The views of a scene show one set of named points, each view turned or mirrored, shifted and resized as a whole, with a little noise and some points left out.
In the rows, zero is written as 128.

Scene 1
View 1
k_982: [ 60 117 133 113 140  96 110 170 152  81 105 153 114 175  98]
k_965: [ 48 115 127 118 155  94 113 162 139  90 103 138 109 170  99]
k_493: [ 87 125 157  76 137 103 116 156 169  78 108 147 104 149 114]
k_577: [ 97 121 154  98 126 102 150 155 172  64  86 168  95 244 130]
k_654: [ 57 110 113 117 135 109 115 184 170  58 105 172 118 195 109]
k_312: [ 70 121 148 106 138  96 127 152 150  84  95 145 100 205 111]
k_421: [ 63 115 149  82 157 106  97 157 150  90 112 131 110 100 102]
k_536: [ 65 121 142  92 148  99 108 155 150  90 109 139 108 139 104]
k_685: [ 53 124 129 130 127  66 109 177 143  89 108 148 113 252  93]
k_958: [ 76 121 134 107 116  76  99 191 165  82 119 159 120 226  89]
k_442: [111 120 155  68 123 114 134 162 188  57 101 165 102 184 122]
k_243: [105 130 179  55 123  79  96 154 168  98 128 125 116 136  95]
View 2
k_958: [143 112 115 123 138 120 170 105 141  97 177 167 108  83 140]
k_536: [144 142 104 125 164 112 167 132 182  97 173 150 137  79 132]
k_965: [139 137 106 129 165 109 162 136 181 100 172 156 135  84 139]
k_685: [142 113 112 136 143 118 166 105 152  94 174 186  82  83 136]
k_421: [150 142 104 116 173 111 169 141 189  96 180 132 156  72 124]
k_312: [138 141 107 133 157 111 164 123 170  99 166 177 112  88 145]
k_243: [150 153 110 102 143 120 184 112 163  95 162 139 161  67 134]
k_493: [143 145 109 114 146 116 174 116 163  99 162 157 136  76 142]
k_577: [125 137 108 130 141 115 158 118 148 111 152 198 111 106 163]
View 3
k_421: [135  89 123 184  87  84 148 144  79 139 119  86 139 109 131]
k_654: [143  93 103 121  88 116 168 130  90 165  83  66 137 115 148]
k_442: [124  90 113 123 105 100 178 122 121 142  85  91 156 115 122]
k_312: [136  71 122 138 106 112 168 115  83 167  85  89 151 121 148]
k_965: [144  76 114 156  96 112 157 131  71 164  95  79 140 117 152]
k_685: [150  73 109 118 121 128 163 108  81 173  69  85 133 141 174]
k_493: [132  80 119 155 115  95 162 118  96 141  92 108 146 129 140]
k_982: [141  82 110 144  98 107 161 129  83 155  91  77 136 121 149]
k_958: [149  91 102 119 120 117 156 112  97 150  72  83 122 143 159]
k_536: [136  81 122 166  95  96 158 131  79 153 106  90 141 116 143]
k_577: [124  70 114 106 112 121 190 107 111 170  70  96 163 121 140]
View 4
k_685: [146 136 136 149 122 125 104 136 131 142 133 121  98 123 125]
k_421: [169 116 153  99 118 138 114 156  87 158 142  77 112 141 111]
k_577: [138 146 139 137 136 106 120 155 131 138 122 111 119 148 146]
k_654: [158 159 143 117 119 125 105 152 123 146 131 101 118 133 117]
k_965: [155 127 144 115 115 138 107 146 111 155 134 100  99 132 118]
k_493: [159 120 146 136 132 121 119 149  99 147 140  93 115 139 128]
k_243: [164 104 149 120 129 128 122 156  86 156 143  84 115 144 125]
k_442: [154 142 145 128 136 107 122 162 109 140 133  89 136 148 135]
k_982: [159 136 146 122 118 130 106 147 112 151 135  99 108 130 117]
k_312: [146 131 141 126 124 126 115 148 119 149 130 104 108 142 132]

Which points are out of place in each view (at most two, in the order of its rows)? Write - if all are in place.
view 1: k_493
view 2: k_965
view 3: -
view 4: k_243
